A landscape with many valleys, sampled at points; each row gives a point and its height.
A ball rolls from a point to the lowest of its 2 nearest points, and stops where none of them is lower. Distance is the straight distance between rows; heights are no part of it.
k120 (h 247): [103 108 112 134 138 148  98 134  91 150 106 120 111 102 170 140 103 149
 137 151  78 132]
k963 (h 109): [ 99 111  85 139 155 126 117 101 161 117 111 184  86 116 126 112 156 133
 109 106 113 136]
k303 (h 304): [153 149 165  90  64  89  83 135 108 148 108  97 137 125 113 112 132 135
 102 118 126 158]
k246 (h 308): [126 166 160 123 103 136 109 157  83 176 137 119 114  79 181 117  66  88
 176 145  68 100]
k88 (h 627): [138 106 135  78 148  75 117 141 174 159 128 125 191 160 123 109 213 144
 103  63 143 116]
k881 (h 170): [115 160 121 113 118 119  66 128  84 204  84 148 141  56 165  98 114 117
 128 116  86 110]
k235 (h 193): [140 105  99 143 118 147 148  88 143  60 132 167 146 131 101 137 135 160
 108  76 128 159]
k243 (h 553): [129 138 109 172 173 145 143 167  91 160 118 155  94 118 170 123 119 103
 179 202 133 114]
k648 (h 484): [106 125 167 151 131 166 200 135 117  78 173  85 147 157 134 197 116 106
 156 138 175  98]
k60 (h 564): [120 101 142  78  87 140 195 120 160  61 196 167 138 102 109 162 156 112
 147 101 155 148]
k932 (h 305): [156 103 156 129 142 173 152 131 115 142 165 118 112 138 100 120 116 145
 149 120 113 165]
k262 (h 590): [121 119 129 118 158 100 106 137 144 183 131 172  91 101 140  98 129 103
 173 173 107 116]
k224 (h 610): [ 93 104 145  70 120  76  84 111 175 146 141 125 123 121 142 118 142 125
 139 149 121 125]
k987 (h 714): [107 148 122 216 148 178 191 133 103  90 109  87 130 172 152 145 104 116
 111 138 167  58]
k284 (h 576): [119 135 124 125 155 118 112 152 103 188 125 169 100  94 170 110 111 100
 187 192  97 115]
k372 (h 196): [131 135 154 150  90 101 107 122 156 128 149 116 122 147 133 132  80 106
 160 198 132  87]
k331 (h 737): [146 155 136 192 133 162 166 182  69 144 100  93 116 146 152 123 102 113
 139 178 144  97]
k309 (h 165): [ 77  86 121 109 113 121 101  99 146  94 162 107 142 128 174 167 114 141
 161 183 112 125]
k802 (h 142): [155 122  95 128 149 108 126 112 160 117  98 156 145 154 101  83 171 150
  77  52 132 148]
k645 (h 281): [124 122 157  95  63  88  88 115 132 119 119 107 132 133 121 121 129 144
 117 136 130 148]
k758 (h 275): [ 97 106 121 171 153 193 179 137 108 102 150 120  93 133 145 165 113 143
 137 130 110 127]
k10 (h 106): [126  95 111 118 143 112  99 114 143 155 105 146 149 137 117  89 169 152
  90  74 109 144]
k20 (h 173): [134 114 131 102 106  71 104 137 155 156 114 123 174 171 145  59 163 158
  90  42  91 106]
k282 (h 105): [103 123 138 109 116 106  65 112 116 190  95 133 146  99 139  96 133 137
 106  99  86 120]
k497 (h 271): [190 132 143 126 117  82 109 127 160 122 128 132 139 184 100  57 135 129
 117  84 116 124]
k948 (h 668): [ 85 110 100 145 130 131 125 106 180  94 152 155  75 117 143 152 118 111
 134 152 130 109]
k94 (h 340): [147 124 161 160 122 163 145 140 110 146 155 120  89 147 103 100 101 125
 159 143 125 137]
k458 (h 632): [140 128 104  82 149  85 139 133 188 113 130 148 170 161 111 113 212 138
  86  40 169 124]
k921 (h 725): [133 154 107 214 171 182 191 164  91 106  94  99 117 149 161 132 114 116
 117 160 166  87]
k890 (h 643): [139 126 135  85 111  97 145 122 176  97 144 150 107 137  98 113 169 115
 111  82 158 154]
k584 (h 241): [161 124 116 102 196 149 107 122  96 189 102 128 149 114  93 136 130 151
 129 121 111 164]
k971 (h 230): [113 125  93 112 131 127 111 104 140  91  94 117 139 114 127 183 140 153
 105 147 158 150]
k661 (h 309): [178 147 125 160 102 121 122 119 126 112 116 137 109 150  75  86 112 134
 108 120 138 157]
k931 (h 261): [125  89 133 134 153 182 170 110 123 100 173 140 114 123 105 157 125 151
 153 110 112 158]
k742 (h 297): [108 135  98 121 134 134  90 132  74 144  78  95 149  90 177 158  89 154
 108 158  86 129]
k399 (h 74): [111 102 138 121 116 111  97  96 165 101 163 119 131 139 140 160 102 129
 162 181 130 110]
k914 (h 166): [166 113  94 127 132 124 139  94 163  74 119 165 155 143  90 104 152 149
  81  45 130 155]
k239 (h 376): [149 139 178 184  97 158 169 140 126 147 167 113  80 168  97  87  98 107
 157 149 152 103]
k344 (h 152): [111  87 118  94 152 118 132 108 138 134 110 149 171 125 120 119 205 178
  85  52 130 157]
k42 (h 334): [115 158 114 114  92 115  75 143  84 150  79  92 139  96 161 138 104 137
 109 160 114 131]
k8 (h 252): [ 97 124 129 116  57  76  72  90 160 108 129 123 133 138 135  85 125 144
  95 135 108 129]
k950 (h 336): [150 132 123 117 136 157 167 125 119  76 128 102 160 118  96 201 123 141
 140 142 181 166]
k480 (h 235): [117 128  95  92 123 129 137  99 142  94  98 145 162 101 104 175 174 160
  91 104 181 164]
k159 (h 289): [198 122 142 123 113 124 135 113 147 105 140 119 143 163  71  91 135 136
 115  90 142 161]
k956 (h 285): [159 161 121 133 171 146 139 172  85 141 101  78 128 125 132 169 109 130
 140 182 144 143]
k213 (h 108): [105 112 122  84 118 126  90 107 101 142 103 104 178 110 141 162 134 176
 119 130 103 157]
k663 (h 637): [146 149  97  76 127 102 158 134 186  83 140 172 132 147  99 110 191 110
  71  39 165 134]
k366 (h 600): [122 106 144 109 156 140 158 134 165 137 171 163  68 130 113 121 144 105
 146 120 125 143]
k947 (h 157): [101 103 128 155 162 161 151 151  83 131 132  94 115 120 169 162 100 151
 150 161  74 130]
k612 (h 341): [126 143 126 108 153 133 144 164  90 106 120  61 150 130 145 199 120 147
 141 178 147 160]
k957 (h 197): [ 94 118 106  86 120 110 130  99 156 108 107 156 149 112 118 139 204 153
  78  72 163 164]
k513 (h 91): [185 180 151 154  74 132 109 149  70 169 109 134 120  96 131  80  83 100
 144 143 100 125]
k63 (h 174): [106 118 121  94 118 133 120 116 101  94 103  94 169 115 146 192 135 173
 132 167 144 163]
k302 (h 436): [141 142 140 157 140 198 196 131 117  82 160 101 126 151  93 183 118 111
 131 127 179 118]
k673 (h 188): [190 156 135 128 122 129  81 127  99 185  88 130 158 112  97  70 113 131
  98  87 103 150]
k401 (h 617): [140 133 135 157 158 175 176 139 152 137 171 167  57 128 103 116 128  83
 156 142 154 120]
k485 (h 226): [152 143 137 147  94  71  78 113 161 128 131 141 128 142 116 100  88 103
 138 165 118 109]
k653 (h 456): [126 184 106 209 116 147 173 151 120  94 122 129  80 143 109 144 107  98
 112 160 187 105]
k333 (h 48): [118 108 100 140 148  96 104 111 167 148 117 192  97 122 133  62 154 122
 124 106 107 124]
k84 (h 587): [104  93 143  77 152 130 156 115 152 129 162 151  91 116 119 132 162 139
 139  96 113 163]
k938 (h 231): [130 179 141 116  95 121  77 132  85 181 114 152 126  55 173  97  89  83
 164 124  87 110]
k463 (h 99): [130 115 116 119 149  71 112 125 179 158 123 173 115 162 137  54 174 120
 113  77 110  97]
k829 (h 386): [123 135 143 153 143 202 207 149  79 103 163  69 130 150 121 177 109 151
 135 123 157 148]
k179 (h 622): [110 100 147  78 144  60  83 117 178 163 138 125 196 136 125 118 198 136
 106 100 138 109]
k152 (h 689): [ 95 120 116 218 127 163 167 100 145  79 145 141 110 160 120 154  98 112
 134 134 140  72]
k215 (h 601): [101 118 137  93 134  95  88 132 160 171 134 139 103 113 142 117 124 118
 155 174 115 122]
k206 (h 488): [123 170  80 175 138 163 166 146 133  84 120 154  70 111 124 167 131  97
 100 154 176 121]
k161 (h 202): [118 123 139 107  75  66  80 119 139 143 102 119 153 146 142  64 157 153
  79  67 106 120]
k432 (h 530): [110 139 116 149 150 135 138 150 126 131 121 138  71 119 140 139 123 111
 159 177 148 120]
k471 (h 139): [147 126 129 109 125  65 110 150 158 180 115 138 139 177 142  34 174 130
  98  64 103  99]
k332 (h 270): [158 125 114 104 193 164 135 114 120 138 120 120 154 122  83 163 132 155
 136 132 141 174]
k397 (h 746): [158 157 135 204 165 170 169 186  49 167 109 110 139 135 178 112  99  96
 155 188 132  81]
k169 (h 264): [ 89 120 143  88 113 112  98 132 132 138 159  82 128 115 186 153  92 127
 163 194  91 108]
k49 (h 678): [ 79 128  95 188 118 141 144 114 164  74 154 153  86 131 146 161 108 101
 122 156 144  80]
k308 (h 254): [165 137 139 125 104  52  87 121 177 123 130 142 132 164  96  69 113 114
 121 121 121 113]
k259 (h 701): [102 141 106 212 147 196 198 114 120  81 141 125 113 164 116 160  95 107
 112 110 160  66]
k897 (h 211): [171 138 138 102 161 131  88 136  98 204  98 136 158 106 100  85 140 132
 112  98  98 141]
k350 (h 325): [116 123 144 158 165 171 195 161  65  96 138  56 145 153 166 181 112 148
 127 144 125 130]
k287 (h 221): [142  80 120 137 136 167 146  98 122  90 135 148 157 129  99 146 128 169
 135  94 119 160]
k226 (h 345): [109 140 169 103  98 117 105 144 102 167 153  96 117  99 173 131  70 101
 167 168  70 108]
k964 (h 543): [ 94 101 147 107  92 138 178 112 159  62 188 135 135 117 131 194 127 118
 165 145 160 132]
k669 (h 575): [119  82 140  70 129 142 186 118 143  89 182 169 130 104 110 143 170 126
 144  75 134 172]
k427 (h 650): [118 119 119  75 140 114 134 115 184  90 148 174 116 112  98 166 173  99
 115 105 160 138]
k446 (h 302): [167 142 109 125 169 175 159 132 110 111 116 102 140 127  87 185 123 150
 131 146 167 167]
k247 (h 418): [126 165 148 198 119 165 185 148 115 123 141 110  87 169 108 119 108  99
 143 157 179  89]
k588 (h 259): [117 123 150 158 167 160 174 178  52 129 142  55 138 139 176 170  97 148
 139 155  85 125]
k506 (h 51): [109 103 127  99 127 113  80 100 127 156  99 132 154 118 131 126 141 156
 111 106  97 140]
k856 (h 520): [108 101 157 130 118 153 170 123 135  79 172 103 139 140 134 187 110 130
 168 152 152 126]
k770 (h 225): [109 133 124 118  77  50  73 106 172 142 119 136 145 150 148  54 148 132
  86 101 106 106]
k841 (h 162): [177 170 144 162 109 148 121 163  67 172 107 121 120 119 117  98  91 100
 158 170 127 121]
k233 (h 156): [164 153 135 144  97 124  82 125  94 173  91 145 142 106 119  77  86 114
 121 113  83 124]
k403 (h 657): [108 116 107 100 145 130 132 110 176  88 163 158 108 111 119 180 141 111
 144 135 146 137]
k283 (h 190): [153 141 140 140  92  91  73 122 123 149 108 133 146 122 118  99  87 117
 127 133  96 118]
k672 (h 510): [120 148  81 174 147 159 146 140 117 117 104 160  69 106 127 137 134 116
 126 159 152 133]
k703 (h 234): [165 154 139 125 141 137 109 163  81 164 101  95 127 119 116 149 100 120
 149 173 128 134]
k47 (h 618): [ 94  93 136  65 118  68  66  90 176 147 136 123 182 129 137 127 170 139
 123 128 130 119]
k123 (h 333): [125 173 152  92  63 100  59 132 101 169  92  96 141  82 140 106 105 108
 107 130 117 126]

Call two points neighbours if one is among the 2 nearest of the other. Go from one point of each pair to the other, from neighbour to neighbour, staying as low as possible. Name the highest point that can't be avoided.
k399, k333 -> k612
k506, k947 -> k758
k333, k506 -> k42
k399, k513 -> k485

Where does a ball stop that starts at each point below?
k950 -> k233
k403 -> k506
k331 -> k506
k159 -> k233
k302 -> k947
k661 -> k233
k645 -> k333
k224 -> k506
k653 -> k506
k366 -> k947
